Points on a hilly landscape, in no order, each with its height.
A ball rolls from a point to the lowest of its 2 nearest points, and stops where none of them is lower. Distance is the straight distance between rows; heights are no part of it.
dep height 5.40: -21,7,25,-62,1,29,16,61,-6,-6,-16,30,13,12,-10,61,-7,-26,46,8,-5,48,8,-29,32
sibe height 2.79: 37,-29,64,13,0,17,12,-9,25,-14,-3,-11,35,5,-46,22,7,-17,-5,0,9,-7,35,-6,-15
kares height 6.73: -1,23,4,64,1,-18,-25,-10,28,-38,-36,-9,-6,3,-28,-39,-13,-23,2,-14,-25,44,12,-20,-1
mafem height 3.69: 19,14,-45,6,14,-15,19,-39,-43,-3,21,-1,-6,-30,19,-84,16,10,-14,1,29,-53,-3,13,-16
gek height 1.73: -36,3,-22,-37,21,-24,-88,-1,-11,3,-9,5,-1,3,-2,48,19,-12,0,0,34,47,-26,-35,-40
zabep height 6.60: -10,36,3,24,4,0,-52,-9,11,-35,-51,-10,-4,15,-5,-16,-17,-35,7,-21,3,58,5,-40,13
vuz height 6.71: -8,-38,21,-17,-29,-19,-10,-11,8,-11,-30,-27,-14,-13,-1,-15,10,17,17,22,9,-2,-24,-41,61
Fegum height 5.94: -43,19,37,-29,11,36,-38,34,-25,-13,-16,-4,18,-26,24,36,-27,2,26,11,-18,27,-21,-37,59
Pugi height 6.45: 21,-34,-9,-25,4,-19,36,-13,53,-15,54,-1,7,-59,-36,-28,-17,18,15,-25,-7,-19,30,-4,11
motog height 2.89: -12,15,-3,7,0,17,7,15,-13,31,-9,12,-28,21,61,11,-4,-1,-18,-16,17,-51,3,67,-33
Bunap height 1.05: -35,19,-35,57,34,-22,-14,5,-15,21,-10,30,-61,-18,47,7,-35,42,-18,-13,-32,-18,-28,19,-22
zinud height 4.59: 28,-17,-4,-49,4,-15,23,15,21,0,31,2,24,66,-23,67,35,-9,-27,18,-18,15,1,19,1
mes height 6.27: 29,-36,16,-18,-17,-17,5,-13,18,-40,-20,-17,5,-25,-32,-38,11,27,11,25,11,-8,-14,-44,52
Ziraz height 6.28: 6,-13,-24,-12,18,-15,29,-37,32,-2,57,-6,4,-46,-32,-51,-27,5,-7,-33,-10,-28,18,8,-10
masok height 2.41: -8,21,11,-19,17,-21,47,43,22,36,-17,23,14,32,50,34,22,3,-13,-33,25,-9,26,21,-43
Vadi height 5.70: -32,26,29,-53,10,58,-9,51,-27,-17,-12,11,28,-12,1,58,-27,-9,36,11,-11,29,-18,-22,52
gefe height 2.61: -26,15,-8,42,6,-64,-22,-6,-11,5,-38,1,-33,6,7,-5,-1,2,-30,-19,-11,-18,-17,4,-17
pomos height 5.64: 32,-15,12,-38,-1,-46,16,-26,17,-25,-14,-18,-13,-33,-16,-42,17,33,-20,11,16,-41,-14,-31,19
munut height 2.70: 0,22,5,-27,-30,47,-47,2,-1,-4,-20,-20,58,30,-21,31,-12,9,18,10,0,27,-28,-29,43
zuza height 3.49: -32,19,-15,-86,16,45,-28,12,-29,-7,7,-5,15,4,-37,52,-15,-7,0,20,-13,58,-18,-6,16
voz height 4.35: -16,16,39,-5,-2,10,3,23,14,-14,-27,33,-14,11,-28,3,-15,-49,-7,12,-40,27,18,-8,-6
duzif height 4.07: -33,30,18,-7,-11,17,-28,23,-14,-26,-28,26,-1,22,-55,8,-9,-37,-8,7,-27,46,-9,-4,-5
Tolum height 2.83: 20,-5,-15,-2,21,-13,68,10,33,37,2,-3,11,-4,67,-12,12,17,7,-31,38,-16,37,6,-16
kegek height 1.16: -2,12,17,0,25,-28,62,35,26,46,-11,11,34,12,55,8,26,24,-2,-30,23,3,32,-5,-34
Soso height 7.63: 22,-31,36,8,-33,48,-1,6,19,-19,-25,-10,44,11,-27,15,4,0,45,25,13,8,-5,-31,49
pum height 7.84: -58,-24,13,-56,4,17,-44,38,-21,16,18,16,2,-23,17,69,22,8,29,36,11,19,-40,-21,11
kas height 1.90: -32,9,-12,22,29,7,12,7,-4,20,-8,40,-66,-9,56,17,-35,12,-22,-3,-37,-25,-7,37,-36
dib height 2.62: -31,6,9,-32,-11,-20,-17,13,-5,-3,-1,19,-18,33,-33,39,16,-20,-37,9,-23,9,-19,21,-23
buga height 7.41: 9,-4,45,-4,-29,31,-10,5,31,-7,-27,-13,17,4,-13,2,-8,-13,21,21,-8,25,2,-41,43
Pebep height 6.84: 10,4,17,60,4,-4,-7,-30,37,-35,-1,-19,-1,-24,-44,-46,-18,-10,-2,-10,-32,29,24,-3,-10
til height 7.56: -46,-42,20,-31,-26,1,-43,16,-16,12,-4,-4,-2,6,20,54,25,10,25,29,12,2,-41,-23,36
Muzi height 7.00: 22,-5,22,25,-15,29,3,-37,61,-40,7,-23,2,-36,-38,-32,-12,5,14,7,-16,38,25,-28,3
revol height 3.10: -10,37,-9,-53,-9,61,-39,11,-8,-9,-7,-3,49,28,-31,41,-18,-1,7,15,-15,45,-22,-13,33
vilel height 5.96: -21,8,-35,58,17,-23,28,-15,-3,28,34,1,-15,-14,13,-42,-33,-2,-15,-24,-37,-26,-9,20,7
timob height 4.22: 37,-19,-68,-10,10,34,52,-29,-2,14,35,16,-17,-1,49,-55,-2,3,24,-13,53,-26,22,26,-21
tideb height 0.27: 23,-5,23,-3,-16,7,-18,-8,7,-15,12,-13,42,54,-72,24,17,-20,-22,10,-24,8,-11,12,-16
Nunin height 3.47: -32,-10,9,-70,-18,0,-23,14,7,10,3,18,-21,18,-12,63,17,-7,-12,24,-6,23,-19,-4,-8
danud height 4.46: 10,-2,-11,-45,4,-17,14,8,5,-5,37,-5,-5,54,-2,58,43,-4,-49,18,-16,-2,-12,51,-19
gel height 1.55: 8,-7,45,14,-4,-11,7,10,4,1,6,-2,28,26,-41,11,15,-35,-28,-6,-8,-21,10,18,-20
tiz height 4.06: 18,-37,-80,33,5,36,54,-27,-15,19,60,27,-18,4,25,-42,-4,-2,39,-19,39,-7,9,26,-21
zufi height 6.10: -4,2,-30,41,22,-39,15,-33,15,-6,25,-19,-5,-30,-30,-61,-26,2,-12,-34,-25,-13,4,10,-5
ruf height 3.72: 31,-7,-39,-12,16,17,59,-9,19,29,12,-2,-9,2,73,-33,-1,14,15,-25,52,-28,31,26,-15
Kura height 3.65: 36,-25,-48,60,-34,9,28,-13,-47,48,29,18,-12,-32,17,-47,8,21,32,29,29,-27,4,-1,6
kem height 4.84: 46,-1,2,-41,16,-24,28,-26,-2,-17,22,0,8,-43,9,-51,25,18,-26,8,26,-65,8,-10,-2
bup height 3.25: 0,9,4,48,7,-61,-5,-13,-14,-6,-28,-20,-2,0,-21,-38,5,-5,-25,-20,0,-26,-10,-1,-7
kof height 3.88: 17,-40,-63,51,-8,14,43,-25,-41,27,56,23,-10,-29,18,-45,2,-5,33,6,26,-17,22,14,-7
totu height 2.69: 3,3,18,29,2,-24,19,-16,-24,14,5,-16,13,-8,-4,-37,14,-18,-29,-5,16,-53,2,19,-18
Bav height 4.08: 52,-47,51,14,-4,32,22,-17,27,-45,-7,-12,30,-29,-40,30,3,23,18,8,22,4,47,-22,7
buke height 4.17: -5,10,-28,-17,6,-34,-14,4,-28,-19,28,-11,-18,40,-9,41,45,15,-58,33,-30,4,-34,54,-21
Fuz height 5.69: 3,-10,30,50,27,-9,34,5,12,6,23,9,11,-17,-1,-9,-16,-41,-6,-18,-33,-4,53,16,-19
Balo height 5.48: 23,-21,33,25,32,-11,44,5,44,3,18,1,15,-18,2,4,-12,-27,6,-25,-23,12,65,-4,-21
Fev height 4.85: 50,-41,36,7,15,20,24,-28,26,-55,19,-15,13,-55,-30,11,-5,23,1,-4,12,7,68,-7,-2
Gof height 2.46: -13,6,-20,29,22,34,1,3,-17,27,-4,15,-51,9,78,1,-36,18,-11,-12,-1,-39,-1,59,-22
keku height 1.42: -14,18,-56,64,28,-18,-11,-15,-21,22,-4,-8,-51,-6,56,-18,-31,52,-9,-28,0,-27,-32,26,-1
Tabur height 2.09: 4,13,-70,39,12,11,3,-30,-39,13,8,-17,-41,-3,49,-60,-22,43,4,-17,25,-41,-29,33,4
luzel height 7.20: -26,-44,28,-25,-39,-20,-24,0,2,9,-23,-18,-23,0,19,30,24,19,17,26,18,-14,-36,-25,32
rozaz height 3.37: -26,22,-7,15,-6,-7,-29,15,-29,20,-8,4,-31,12,36,16,2,23,-27,-8,7,-50,-22,71,-43
makaz height 3.03: 18,15,-29,36,-46,12,2,13,-60,40,-4,-8,-10,9,31,-40,19,18,21,7,40,-54,-23,42,-8
tonip height 5.12: 26,-24,36,8,2,-3,37,10,67,-9,9,-3,2,-18,-6,3,-10,-15,29,-6,-30,29,47,-26,14
sifu height 6.44: -9,36,8,-8,11,13,-67,-6,6,-21,-50,-27,17,1,17,14,-24,-15,11,-25,21,48,-4,-54,33
zuse height 1.19: 29,9,-16,-11,-18,16,-39,-21,2,-21,-3,-21,49,68,-64,18,8,-4,-10,15,-27,35,-23,0,-3
Supov height 3.82: -43,32,-17,-42,8,24,-44,16,-38,-27,-17,8,5,17,-55,27,-7,-27,-6,3,-12,68,-22,-3,-4
sozon height 3.84: -17,25,-18,-4,-12,-28,-23,20,-30,2,25,-11,-17,27,10,33,34,20,-40,2,-6,-27,-34,74,-35
kene height 3.28: 14,0,-18,39,3,-21,19,-24,-56,11,17,-8,14,-37,2,-68,20,-6,-7,3,30,-52,3,11,-12
Zubu height 1.97: 18,7,-13,-36,-25,6,-58,-21,-1,-7,-21,-36,44,55,-40,26,3,9,3,3,0,31,-33,-28,17
lolo height 3.34: 28,12,-26,50,-46,1,12,9,-52,62,8,7,4,-18,20,-38,18,22,21,20,37,-38,-13,5,1
Deso height 0.12: -46,6,0,-18,1,-35,-68,-5,-6,7,-33,13,-30,5,1,26,8,-10,-13,-1,6,29,-17,-26,-39
faton height 6.21: -30,21,30,-25,1,16,-53,11,-2,-3,-30,-15,5,-15,22,13,-23,-3,11,7,-7,40,-9,-53,42
soril height 2.60: 7,24,-36,38,-9,-9,-2,-12,-54,21,-16,-18,-24,-2,42,-50,5,28,0,-11,35,-57,-24,37,-9
bavuz height 4.21: 3,-20,13,-58,-23,-5,5,23,21,7,10,8,13,52,-23,68,24,-8,-5,15,-10,17,-9,-3,14
tidif height 7.18: 20,-5,25,17,-23,42,5,-13,54,-33,1,-24,11,-30,-14,-21,-10,4,34,18,-12,41,13,-40,41
bomer height 5.83: -13,4,8,57,17,-20,30,7,-3,19,15,13,-2,-16,4,-28,-20,-27,-19,-8,-44,-22,19,17,-3
Kone height 4.72: 10,-2,49,-7,2,6,27,28,44,-6,-15,25,-3,5,-3,17,-14,-40,17,5,-34,34,40,-26,3
netuv height 1.80: -35,14,14,9,-8,-43,-30,4,-7,4,-32,12,-23,21,-19,8,3,-15,-33,-5,-19,1,-17,3,-21
Mozo height 4.20: 36,3,-43,-34,17,-2,27,-39,-9,-6,46,15,-1,-37,29,-71,13,15,-12,5,30,-57,12,9,-15
deg height 5.04: 1,6,41,-30,6,3,34,56,27,-8,-26,40,4,12,0,34,-8,-32,41,4,-22,53,36,-39,13

Call two points neighbours if one is among the 2 nearest of the other. Go from one point of each pair to the other, from neighbour to neighbour, staying as low as possible. Name the highest point that can't be avoided.
totu and Deso -> bup
totu and kegek -> zinud
kegek and Bunap -> timob

For each start below, name every point that the ball comes to, in order.
danud -> buke sozon rozaz motog Gof kas Bunap
mes -> pomos kem Mozo mafem kene totu
zinud -> bavuz Nunin dib netuv
tiz -> kof Kura lolo makaz soril Tabur keku Bunap
revol -> munut Zubu zuse tideb
